Each row is a point on a landscape with many peaks, with its height.
A climber steps from a point to the highest of its 2 nearest points, and stops where none of them is higher. Distance is the straight distance between rows; heights are no part of it.
zapu (h 506): [-14  -9  -3   4  -3  38  27  13 -58  22  27 -14 -11  12  10  27  -5  29
 -31   8  61  -3  12  10  10  -4  -8  16  27   4 -18  16  25   3  -8 -19]
rurag (h 172): [-54  14  -3 -14 -33  17   6  -9 -37  18   2   4  20  15 -14 -11  33  10
  -2  -8  14   5  -9   1   9  -6  -4  -8   2   3  -8  -3  17   0  -8  34]
godo (h 187): [ 29  21   8 -20 -16  37   2   6  33 -13 -20 -11   3 -20   6 -23   7   8
 -33  13  -6  -9   5 -13 -12 -11 -20  22  -1 -47 -46  -2   9  -4  26  13]
ren (h 372): [-27  24  -3  -3 -20  16 -23   4  -1   2   5 -26  22  23  -8 -33  17  -5
   0   0   2 -11  -3 -10   7  11 -17  14 -15 -20   9   3  -2 -14  25   0]
Fimom (h 313): [-12  13 -19   2   1  -2 -34  11  45   0  20   8  19  10   1  10 -14   5
  32  -5 -43  19   8 -29  27  12  12   3 -19  16  28   2 -16  20  -7  -2]
vok (h 153): [-37  15 -17 -14 -33  28  23  -6 -53  36   7   9  19   3  -5   6   8  20
 -12  -6  22  11   6  -6  20  19  -6  -3  19   5 -16  -9  21   3 -17  27]
mumok (h 219): [  0  23  23  12  16 -19  29   0   5  -9  -5  36 -27   6  18  29   4   8
   3   5  -4  -2   4  11 -10  -5  -6  -5   0 -29  30  16 -11  15 -25  -5]
dedu (h 459): [ 30  10   5  -8   2   8 -13  19  37 -11   3  -7   1 -13   6   2  -3   4
  -6   2 -15   4  10  -6  -6  -7  -6  20  -4 -22  -7   9   4   5  15 -20]
nok (h 259): [ 21  12  -6   9   6 -18   7   1 -12   2  -4   1  -6  25   6   0   8 -31
  -2  15  -1 -17  16  -2 -12  35 -10  11   2 -28  20   1 -39  -6  18 -34]
Giv (h 214): [ 28   2  11 -23  -8  24  20   0   2 -23 -30  -1  -6 -15   8 -33   8 -19
 -23  12   6  -4   6  -2 -14   5 -14   5  12 -34 -24 -17  11 -14  13  15]
bor (h 273): [ 32  24 -20 -22   0  24  15  20   0   6  16  28 -15 -12  22  16 -10  19
 -18   2 -28  -3  31 -20   8   1 -28  23   9 -37 -17  10   0  24  22  -8]
bib (h 624): [ 30 -13   8 -14   3   0  14 -10  33 -25 -25  13 -20 -30   4  -6   1  -7
 -13  10 -15   2  -4  -1 -12  -6   5  -8   4  10 -34 -29  12   5 -12   8]
doga (h 186): [  0  -1  16   5  -6  22   1  24  -3   4  13   6  19 -25  -1 -13  -8  17
  11 -30  -2  37 -10  17   9  -5   5  -4 -11 -18   6  21  20  14 -26  25]
vod (h 447): [  7 -11  -6  -3  -3  28  34  16 -14   3   8   4  -7   5  21  23   1  13
 -30  15  37 -11  18  14  14 -10  -7  19  24  -8 -17   7  29   6 -10 -20]
zad (h 255): [ 20  -9  -3   1  -8  11   1  18 -31   3  -1 -29  13 -11   3 -23   9 -17
  -2   5  18  -3  -2   5  -9   5 -21   5  -2 -26 -14   3   4 -24  23   1]
Vuki (h 547): [ 10 -40  22  -2  -6  18 -24  19   3 -17 -11 -43  34   0 -15 -48 -20 -30
   0  -4  18 -13 -20  20  -3   6   4  -9   8   5 -25 -13  20 -33  11  -3]
Zuzog (h 285): [-14   9 -14   6  -3   1 -16  -6 -15  12  21 -16  -4  30  -3   2  21  -4
  -8   9   9 -26   9 -14   6  -3  -6  21  -4   3   1   6 -14   1  28 -36]
tul (h 562): [-23   7 -29  -1   2  19  21   9 -49  38  39  -2 -19  10   8  35   3  32
 -13   5  25   4  19 -13  16   1 -10  11  24   2 -10   7  18   9 -10 -13]
nefo (h 388): [ -4  22 -10  -8 -17 -18  22 -30  16  -9 -30  38 -20  13  -3   5   4 -13
   0   8 -13  -4  -4  -7  10   4  -8  -3   5  11 -14 -33   5  12  -6  43]
fazu (h 205): [ -9  -2  13 -16 -11  17   3 -11  50 -34 -22  11 -21   7   0  13   5   5
 -18   9  14 -29  -2   7   3 -41   6   9   0  23 -20 -15  35  10 -14 -12]
medu (h 158): [ 18  -6  16   8  20 -30 -36   5  44   3  -3 -17   4 -32 -18 -21 -20  -5
   4  -7 -44   9 -16  -8 -25  11  16 -13 -16  -2 -10  -4 -22  -6  25  -7]
Tefa (h 238): [  3  27  10   1   1 -28 -17   6  15  -8 -15 -11   6  32   0 -18  16 -21
   7  -3 -16 -18  -4  -3 -14  24 -14   3 -17 -29  24   2 -39 -12  29 -14]
gepe (h 492): [ 24 -26  -2 -13  -2   9 -14  -9  11 -10 -19 -20  12 -28 -13 -28  -1 -28
   1   1  -6  -8 -10  -7 -10  11   8  -7  -2  14 -43 -29   8 -24  30  18]
melis (h 176): [-13  27  -1  -1  10 -16  20 -13  17   6   6  44 -19 -11   9  34 -11  29
  12   2 -25  17  -1 -12  16 -12  -6  -8   8  -3  16   4   5  38 -23  25]
lum (h 299): [-43  23   5 -12 -20  24  -4  -5  15   4  11   6   3   4  -1   7  17  34
 -20  -2  -6  -6  -3 -14  12 -28  -1   2   2  -2 -13  -1  23  13 -16  10]
fase (h 197): [ 10 -27 -32 -14  -9  12  -3  -7 -23   7   8 -11 -10  -8  -3   6  -1  11
   8   4   9  -2  15  -8   7  13   0 -11   7  42 -40 -22   5  -6  11  16]
Rabok (h 329): [-21   8   9  13 -10  -4  30  -8  -3 -10 -17  28  12  28   8  -6  -7 -44
  20  -6  14  -8  -1  12   2  14   4 -18  -5  -6  36 -17  -5  -5 -26  23]
vido (h 201): [ -6 -27  19  19   0 -29 -42  12  40 -18  -8 -46   9   7 -19 -16 -13 -29
  12   3 -14 -10 -25   8 -17   2  21  -5 -12  14  15  -3  -7 -29   5 -23]
Voru (h 227): [ 13  22   6 -15  -8  16  14   2 -10   2  -8  18  19 -16   6 -29  15   6
  -1 -11 -29  17  -1  -3  12   4 -24   2  -9 -38 -13   1   7   1  18  34]
tati (h 553): [ 37  -4 -12 -13  -1   3  17  -1   8 -18 -10  11 -29   0  10  12  -1  -8
 -26  19  -7  -7  20  -4  -8   1 -16  21  10  -5 -32 -12  -2  10  13 -20]
belaf (h 150): [ 10   9 -13   6  16 -18   7 -16   1  21   0  29 -22 -27   6  17  -7  23
  16 -10 -17  29  -6 -16  12  -5   9 -23   1  12  -3   8 -12  26 -16  38]
neki (h 152): [ 32  -7  -3  -6   7  -3  35   0 -60   6   0  -7 -39 -13   7  -3   2   5
 -24  14  26   4  -3  22 -30   8 -16   5  18  -7 -17  13  -6 -14  19 -13]
fad (h 471): [-30  44  -5 -10 -13 -17  -1  -8  29   9   0  33  16  27   8  -1  15  13
  24  -8 -43   7  -9 -24  22  12 -29   3 -10 -12  29  -7  -5  19   2  19]
Defa (h 257): [ -8  38   2  -7   5 -24  -5 -11   2   2   1 -10 -20  17  -1   3  11   4
 -16  12   5 -23   0 -10 -14  -9 -21  18  -2 -12  14  12  -9   1  29 -27]
Telu (h 382): [ 34  -7   3  17  32 -37 -16   5   7  -6  12  -5 -26  -1   4  21  -7  -2
   2   9 -12  -7   3   8 -23   1  10  13  -8  -7  35  28 -41  -1  -1 -38]
pamus (h 188): [-30   8  10  -8 -27   0  14 -21 -34   2 -11  -8   1  -9  -9 -32  20   4
  -9  -7   9  -8 -24   5  -9  -3 -10  -1   6  -8 -16  -9  13 -10   2  24]
nel (h 543): [ -2 -12 -13  22  18 -39  10 -21 -43  23  11   6 -16   2  -4  14  -2  -2
  19   2   6   7   0   1  -3  19   2 -14   2  23  18   5 -32   4 -11   8]
nugil (h 490): [-36  -3   3   6 -14  -9 -11 -11  29 -18  -3  -3  22  18 -13  -9  -4 -17
  19  -5  -5  -9 -16   0   9 -15  30 -21 -21  40  24 -12   4 -12 -21  16]
nizuf (h 148): [-19  25  18  20   7 -20  -5   8 -16  18   8   0  14   4   5 -16  -2   1
  29 -29 -23  24 -18   5   4   6 -14 -20 -22 -31  34  28  -8   6  -7  29]
suta (h 162): [-20  -8   2  -1  -7  -3   2  -6  21 -16 -14  -5 -21  26  -4   5  17  -9
 -15  17  19 -30  -4   7 -15 -26  11   9  10  14  -4  -6  12  -6   2 -25]
kef (h 43): [-44   3   7  -1  -4  30   8  10  -7   9  15   6  19  30  -2  21  -8   4
   5   6  39  -2  14   6  27  -8   1   6  -1   1  24  -2  19  -1 -26 -14]
Lov (h 342): [  7   3 -14 -12  -6 -26  23 -29  22 -19 -35  45 -19  30   7  18  -4 -29
  -3  10 -20 -11  12  -9   4  14  -5  13  11   3 -11 -28 -21  14  -6   2]
tupo (h 270): [ 23  -3  14   3  -3   6   8  25  21 -26 -15  11  33  -6  11 -16 -19 -33
  12  -9  -8   7   6  20   7  11   6   0 -17 -35  33  -2  -7  -6 -18  -3]
refas (h 327): [-19  -4  -9  14  -6  -1 -36   2   9   3  27 -41   0   8 -12  -3   8   3
   9   4  -1 -11  -3 -14   7  -8  10  10 -17  29  10   6  -4  -2  17 -20]
tov (h 357): [-33  17 -15   5 -15 -15  12 -23  -9   8  -5  22  20  35  -8   5  -7 -25
  25   1   9  -3  -8 -13  17  13   2 -24  -1  18  33 -23 -13  -7 -16  35]
Lazek (h 297): [  8 -12   1   8   1  13  13   7   8 -13  -6  23  28  15   3   7 -17 -37
  23  -5   3   4  11  15  25  13  18  -9  -2   0  32 -14  -9  -5 -30   1]
novep (h 481): [ -4  19  18   2  -7 -25   4 -12  34 -29 -33  14   8   8   8 -27   2 -32
  18 -13 -24 -11 -14   6  -4   9   5 -18 -13 -13  22 -15 -25 -13   0  23]
Mefu (h 271): [  8   5  16   9  -4  -4  -9  13 -22   9  -2 -32   7 -19 -16 -33   2  -3
  -3 -12  14  16 -17  24 -29   5  -9  -5  -8 -35   3  16  -1 -17  25   0]
keki (h 200): [-24  48   4   8  14 -34  18 -10  11   6   0  47 -21  14  13  16   4  19
   8  -6 -32   3  -2  -1   1  -4 -21  -5   1 -25  29  18 -13  27 -10  12]
Poma (h 183): [ 25   2  -7 -14   0   5   8  -4 -20  11  -2  -2 -21 -35   4 -12  10  25
 -16  -2  -4   3  -1  -8 -11  -4   0  -5   5  -2 -31  -2  16   6  15  13]
Mas (h 298): [ 15  12 -31  -5   3  -9 -12  10  35   2   7  26   3  -9  13  13  -8   3
  13 -11 -55   6  14 -23  19   9  -2  11  -6  -7   7  -3 -20  27  11  -6]
vuma (h 221): [-14  13  18  18  -5 -21 -28   3  25 -13  -4 -32   8  26  -8 -16   2 -19
  16   4 -17 -11 -13  -7  -8   9   9  -7 -16  -5  32   3 -20 -15  13 -22]
Mani (h 566): [-26 -11   0  16  -3   7 -10   1  25  -2   3  14  22  13 -11  16 -26  -7
  34  -6  13  11  -8  -2  22 -11  31 -25  -9  37  34  -5   8   0 -35   8]
lal (h 235): [ 35   7  15 -11  -8  -2   2  19   2 -10 -27 -15  10  -4  -1 -39   8 -26
 -11  11  11 -13   2   6 -24  16 -20  13   3 -37   2   0  -6 -18  27  -7]
tur (h 323): [-40  -3  17   4 -14  31  -1   8 -59  23   5 -16  25  18  -8 -13  11   5
 -26 -13  32   9  -6  23  -5 -18 -20   6  -6 -35   2  24  16  -5 -13  -5]
vefig (h 426): [ 43 -22 -22  -7   3  -6  21   1 -22  -4  -9  19  -5 -19   2   6 -17 -14
   9   9  -7  21  16  -6  11  15  -6   2   6  16 -13 -10 -14   8  -3   9]
Kegol (h 77): [ 10  -9   7  -5   1  15 -13   4  33  -5   7   8  16 -38   0  -6 -11   8
  14 -18 -25  17   2  -7   9  -5  20 -11 -12  13 -10 -15  13   4 -15  14]
dadop (h 159): [  6 -24 -21 -12  -6  17   0  -3  10  -5   7  10   2  -5   0   5  -4  -5
   4   3  11   3  11  -7  21  -3  13  -3  10  36 -14 -26  21   1 -13   6]
lan (h 503): [ 19 -59  24  -7   6  20 -18   5 -16 -15 -16 -32   9 -15  -5 -25  -8 -14
 -13  18  44 -19 -15  32 -18   2   2  -2  20  21 -27 -14  17 -30   7  -3]
turet (h 228): [ 36  11 -33 -11  11  27  19  17  -5  19  17  27 -11 -32   9  17 -14  20
   3  -1 -22  13  26 -26  24   4 -13   9  12  -3 -30   6   7  21  14   4]
vufef (h 339): [ 29  14 -10  11  27 -25 -12  19  28   4  13  11 -21 -13   5  14   1  22
   1  -2 -34   1   6 -12 -14  -8  -7   8  -4 -11  21  28 -32  19  16 -27]
nitev (h 123): [ 54 -23   5  14  22 -16 -10   9  38 -18 -13  10   7 -33   3  -2 -22 -29
  10 -14 -33   9   3  -1   3  17  21   0 -18   2   1  -8 -28  -4 -13 -13]
rin (h 203): [-12 -25 -23   5   0   0 -10 -13 -46  11  28 -31 -14  -5 -12   9  11  22
   3   2  28   1  -2   9 -12  -1   5  -7   0  43   0  14   6 -10  25  -4]
buge (h 433): [-23 -20  14  -3 -10  34  10  -3 -36  -1  -1 -37  -1   9   1  -4  13  14
 -50  13  53 -28 -14  19 -23 -18 -13  13  17  -9 -20   9  24 -19   5 -12]
balib (h 395): [-24   9 -23   8  -5 -36  10 -34   0  13  -3  28  -8  24  -5  11  10 -18
  20  10 -21  -4  -1 -17  17   7  -5 -13  -6  28  16 -15 -25  14   3  31]
kug (h 397): [  4   9   6  14  17 -26 -24 -19  50 -21 -15  15  -2  12   0  18  -5 -10
  18  -2 -42  -8  -4 -14   1   9  22  -4 -12  19  25   1 -42   5 -19  -3]
sutuv (h 111): [  8 -15  -7  -4  -1  32  12  14  25 -13   6  20   7   8   2  24 -19   3
   3  10  14   0  28  -5  27  -4  20  16  13  22   6 -11  25  15 -33 -16]
lenol (h 122): [  2 -33  11  11   8 -14 -12  -3  -6 -15   7 -25  -1  28  -9   0  -4 -25
   5  17  29 -35 -10  30 -30  -2   2  13   4   9  26  15 -10 -29  12 -43]
dazo (h 572): [  3 -11  25  -7 -15   8 -25  12  43 -17 -27 -31  35  -5 -17 -47  -1 -24
  -1  -3   0  -8 -16   8  -4   3   2   1  -6 -16  -6 -19  14 -21  22  -2]
Sil (h 209): [ 15   2  18  -3 -11  20  13  12 -18   6  -9  -2  14 -30   2 -27   4  16
 -12 -24  -4  32  -3  15  -8  -5 -10 -10   2 -32 -24   0  22   0  -3  34]
rivop (h 425): [ 21 -25   1   8  16 -17 -12  -7  19 -20 -10  -4 -20   5  -4  11 -14 -17
  -8   9  -6  -8   5   1 -19   0  14  12  -4  14   8   0 -19  -1   0 -32]
tulur (h 165): [ 30   0 -21  -4   9   2  18  12 -51  22   7  -6 -20 -27   8  -5   0  11
  -7  -3   0   9   4   2 -13   6 -11   6   4 -24  -9  13 -10   1  33   1]
mozek (h 204): [ -6  -4 -12 -15 -20  17   0 -10 -37  13   2 -22   3 -17   1 -19  31  15
 -20  -5  10  -1  -2  -3   0  -1 -12  -5   3  -2 -45  -4  13 -18  22  30]
Dure (h 282): [ 32   6  11  -4   1 -25  18 -11  -6 -15 -26  13 -23  13  12  -4  10 -33
 -23  22   6 -29  18  19 -32  26  -9  18  26 -28   0  -8 -20  -5  19 -24]
kura (h 465): [ 15 -33  15  -5   4  18   8  -1 -24 -13  -7 -25 -16  -5   7  -4   1   8
 -22  12  46 -13  -5  27 -20 -13  -2   3  12   2 -14  11  23 -23   2  -8]
pob (h 510): [  8  -3 -10  15   7 -17  18  -8 -42   9  10  -3   7  11   6  -6  -5 -19
  25  -4   0   4   4   8   3  21 -13 -10  -2 -12  31   3 -32  -6   6   9]
bezek (h 454): [-22   5 -28  -8 -16 -25   6 -31  18   5 -11  32 -14  21 -10  35   2   2
  12   8 -10  -2   1 -23  18   2   9  -5  13  44  -2 -26   2  17 -15  29]
Dur (h 345): [-51  13   5  -1  -9 -10  11 -17 -13  13   9  -1 -18   7 -12  10  20  28
 -17   8  23  -4  -9  -2   0 -19   9   0   7  11  -2   9  18  10  -4   7]
lino (h 26): [-30 -22   8  13  -2   8  25   4 -33   1   8   9   3  39   2  30 -22  -9
   8   4  53 -16  10  23  23  -6  14  -2   8  16  26  -5  16 -12 -35 -17]
zene (h 250): [-13   1  20 -12 -14  22  -9   6  25 -20  -1   4  -3  -7   2   1  12  18
 -14  -2  21   0  -1   8  -1 -29  17   5  -3  10 -10  -3  31  12 -21  -4]
Rese (h 403): [-45  15  18  -4  -9  22  21  -1 -31  10   7 -13   3  31   2   3  22   4
 -38  13  40 -23   3   6 -12 -18 -11  16   9 -16  -1   3  23 -12  -9 -22]
zusof (h 84): [-11 -12  19  14  12  -4 -17  -9 -21   9   6 -10  -1 -18  -2   6   0  19
  21 -20  16  24 -19  16   0 -20  30 -36 -14  32  -5   9  18   7 -31  33]
Duzo (h 226): [ -2 -15 -29  -4  -5  10  -9  -1 -30   8  16 -38  -4  -7  -1 -10  16   8
  -2   1  12 -15   0 -14   0   3  -6   7  -1  22 -27  -1   2 -10  34   3]
roge (h 435): [-14  -2   5  11  -4 -24 -10 -26  45 -25 -27  18   8  20 -14   3  -7 -32
  17  -5 -28 -17 -16  -6   3   1  28 -20 -12  36  16 -21 -29  -7 -18  10]
mesat (h 132): [-17   8 -21 -10  -7   9  24   7 -42  36  16  28  11  -3   9  20  -4  30
   5 -11  22  31  15   4  35  14   2 -15   9   1  -8   1  24  16 -21  33]
tif (h 276): [-26  -2  19  -9 -22  55   4  24 -20   6  -2 -11  39  -5  -5 -12   5  15
 -19 -21  21  17  -3  20  11 -29   1   0  -3 -26  -4  13  40  -3 -40  11]
naro (h 376): [-45  29  17   0  -5  -7  43 -18 -32  19   2  11 -25  20   1  19  16  14
 -31   8  26 -10  -2   6  -7  -4 -11   8  20 -14  -8   4  11   2 -19  -5]
rukad (h 446): [ 43 -36   4 -11  18  11 -25  10  14  -3   4 -37   5 -42 -17 -25  -1   0
  -6   4  -1   5 -13  -4 -29   4   5  -7  -2  17 -43  -8  -4 -25  33  -3]
dilon (h 530): [ 23  13  -1 -14  13  -7   2  -1  39 -18  -7   8 -31 -20   6   2  -1  12
 -11  10 -29  -5   6 -12 -16 -11   1  13   8  -7 -29  -4   2  21   9 -11]
Lifoz (h 373): [-11 -35   4  14   5  -6 -46  18  -7   3  20 -53  10  -9 -18 -15  -3  -1
   7  -9   4   5 -16  12  -4  -6  24 -10 -11  35   6  16   6 -15   8 -18]
guzi (h 304): [-35  -7  20   4 -11  32 -22  12 -27   4   7 -32  27  -5  -3 -18  21  15
 -22 -15  29   8 -15  19 -18 -27  -7  -5  -6 -20 -12  22  31 -12 -13   8]
vugul (h 359): [  0  -6  -4  22  19 -12 -20   1  24   1  17  -4   6  -3   0  14 -16  -4
  21 -13 -34  10   3 -13   0   9  21 -10 -21  15  26  13 -23   0 -10  -6]
ner (h 589): [  0 -21 -15  28  22 -19   9 -35 -20  -3  -2  19  -9  23 -11  37 -10 -19
  14  15  16  -9   4  -3   2  10  19  -3   8  34  28   0 -38  -9 -25  -2]
deto (h 379): [ 19 -12   0 -10  -1  34  13  20   4  -3  11   0  -8 -16  20  27  -5  40
 -19   2  19   8  24 -11  19  -8  -3  15  19   0 -28  -4  30  20 -13  -6]
debe (h 351): [  5  29 -16 -17   6 -21  -4  -6  26   3   0  34 -10  18  10  17   8  10
   1   5 -42 -11  16 -26  10   2 -24  18   1 -12  -3   1 -18  32   9 -11]
Lak (h 307): [ 18  -4   4  -8   3 -28  34 -20   7 -32 -39  36 -41  13  17  23  -3 -29
 -22  16  -2 -19   5  10 -22  16  -1   9  18  -6  -6 -12 -17  11  -4 -19]
Fabob (h 107): [ 23 -36   7  14  25 -19 -18  15 -15  -2  12 -37  -4  -1  -9  -7 -13  -7
  -5   8  28  -5  -6  21 -30   1   9   8   4  -4  15  18 -13 -15  12 -42]
bak (h 411): [-25  35 -24  -8  -8  -7 -15 -11  29  11  18  18   3  25   0  15   7  13
  10  -6 -27 -11   2 -34  27  -6 -21   8 -10   8   3 -10  -5  24  22  -5]
ribu (h 137): [-13  23   0  12   1 -30 -13   3 -15  13   2 -24   9  -2  -8 -33  10  -1
  30 -16 -25  16 -19  -9  -7  15 -15 -18 -17 -13  24  19 -20   0  31  10]
vepal (h 519): [ -2  37   9  -9  -7 -23  14  -3  29  -8 -18  27  18   6  13 -26   8 -15
  19 -13 -49   4  -9 -18  11  23 -19 -10 -10 -17  14  -9 -23  12   7  33]
tonab (h 71): [-16  12  -8   3   1  20  18   9  14   9  20  26   4  16   9  41 -16  15
  -1  10  14   5  23   3  34  -9   7  13   3  -4  22   1  22  25 -34 -22]
Geke (h 90): [ 29 -39  10  13  32   2 -19  17  -9   9  16 -29  -8 -22  -7   9 -10  18
  -2   2  14  13 -12  15 -22 -12  16   4   5  30   4  28 -10  -8   6 -37]
Nepi (h 101): [ 32 -35   4   6  19   7 -17   4  32  -6  -4   8  29 -33  -7  -2 -33 -19
  19 -16 -27  32   6  -3  14   9  33 -19  -5  27  -4 -14 -11  -7 -25   2]
tos (h 189): [ 16  11 -30 -13  -4  22  11  12 -28  21  21  -1 -11 -27  13   7   3  41
  -6  -4   0   9  12 -13  17   6  -7  -6   9   4 -34   9  23  12   3  24]
Punes (h 319): [  7  21  -9 -12 -11  42  26  18  -4  10  13  16   5 -15  16  15  -5  37
 -17  -4  -7   4  26 -12  20  -8 -17  20  11 -38  -9  10  26  24  -8   1]
Gamag (h 409): [ 14 -38  15   6  16  -3 -43   7 -13   3   3 -47  10 -27 -19 -14  -1   9
  12  -6  23   7 -17  16 -22   0  11  -9   3  27 -30   6  10 -26  17  -9]
kava (h 106): [-16 -10   1   2   2  10  12  -5 -26  12   6  12   2   2   1  13  -1  21
  17  -5  25  30   7   6  21  -7  19 -20   4  20   1  -1  18  12 -34  27]
Fiba (h 163): [-15  27  16   4  -1   4  -7  17  21   4  11   2  31   0  -2 -13 -12   4
  22 -31 -27  40 -11   0  20  -7   3 -14 -26 -22  31  15   9  21 -16  26]
gade (h 546): [-18  15 -40  -5 -15 -10   6 -16  -8  26  11  28  -8  26   0  33   3   5
  15  20   5   0  20 -26  33  10   5   7  14  21  -2 -16   3  19   1   4]
bagas (h 545): [  4  -9   9 -13 -13  -3  -8 -17  30 -26 -23   2  -5  -4  -2 -18   9 -25
  -3   4   0 -20  -4   2 -12 -13   4   1   0  14 -33 -26   8 -13  13  10]
Giz (h 73): [ 18 -33  13  13  32  -9 -17  -5 -13   3  15 -17 -22 -28   0   7  -1  27
  12 -21   8  25 -13  15 -10 -14  18 -21 -10  32   2  19   4  -5 -10   2]
linof (h 141): [ 31   4  11   7  28 -29  -9   9  30  -5 -17   5   6 -24   1 -13 -16 -16
  19 -12 -44  16 -12  -6  -9  22   5 -14  -8 -20  12   2 -39   0   8  13]
Bip (h 284): [-12  13  26   4  -6   9 -24  16 -22   6  -7 -39  12 -12 -21 -32  16  16
 -29  -6  26  10 -19  26 -37 -26 -13   6 -12 -42   0  34  18 -19  15  -2]
Vuba (h 126): [ 25   8 -15   7  23 -32  16 -16   5   7  -2  35 -41 -22  12  22 -11  15
   2   9 -31   9   3 -18  -4   6  -5 -10   8   1  -4   1 -19  29   4   5]
nani (h 237): [-17  23  19  10   7 -14   6  -2 -15   5  10   3 -11  12   4   3   7   0
   2   1   2  -3  -2  21  -8  -7  -8   0  -6 -31  30  19  -4   8   4 -23]
mikeg (h 659): [  2   2 -40  -4   3   4   5   0 -32  26  27  16 -21   3   5  40  -2  19
  -1  10   4   5  19 -20  23  10  -2   6  19  28 -20  -2  -7  16  10   0]
tes (h 663): [-30  -9 -11  23   3 -17  -7 -19   3   5   7  26   1  22 -10  44 -21   0
  29   8  12   4  -3  -5  11 -10  26 -17   6  47  27  -7 -19 -11 -39  11]
renin (h 178): [ 10 -22  17   9  16 -15 -37   7  50  -4   0 -40  11 -23 -16 -16  -4   3
  -1  -4 -20  -5 -16  -2 -25  -7  26 -10 -10  25 -17  -8   1 -13  15 -20]
Buz (h 248): [ 16  20  12 -12 -14  11  -2  13  28 -10 -13   5  32 -21   8 -38  -4 -10
   9 -18 -27  16  -7   6   8   9 -13  -2 -12 -41  12  -1  -4  -9  -3  18]
vepo (h 344): [-41  13   0   3 -13  16 -19   3 -47  19  19 -30  25  33  -2 -15  10 -10
  -6  -9  21  -9   2   1   0   3 -17   4 -13 -20  15  15   6 -15  10 -17]
Keto (h 138): [-13 -23  12   7   1 -17 -24  -5  27 -33 -16 -26  -9  24  -7  -6   4 -25
  -4  19  29 -46 -20  14 -21 -21   8   6   1  22  13  -1   6 -27   4 -43]
kagi (h 407): [-11  31   4  -8  -9  20 -23  14  37  -5   5 -21  24  -2  -2 -23  10   7
  -9  -5 -17  -6  -1  -7   1  -5  -8  21 -10 -22 -13  -2  14  -5  21 -11]
monom (h 469): [ 21   5 -12   3   8  -1  19   4 -15   6   5  19   0   0   9   9   3 -13
  17  -2 -20   9  12  -2  14  13  -3   4  -5 -12  10   6 -13  12   2   1]
zuvus (h 479): [ 45 -37 -15  -6  12   1  17  -7  -9 -15 -12   7 -21  -5   2   4 -10 -20
  -9  22   3  -7  17   2 -12  16   0  10  10  15  -6 -14 -22 -11   3 -20]

Where does a climber stop that starts at each point below?
linof -> mikeg
Giz -> dazo
nizuf -> mikeg
Giv -> tati
tos -> mikeg
lum -> dazo
Vuba -> bib
belaf -> bib
tif -> tati
zusof -> Duzo
lino -> Duzo

Call two points neighbours if one is among the 2 nearest of the other. Go from one point of each pair to the other, from neighbour to neighbour, staying as high as possible. Name the lowest point that can't be avoided.
zuvus and tes -> vefig
tati and bib -> dilon
tes and vepal -> roge
mikeg and dazo -> neki
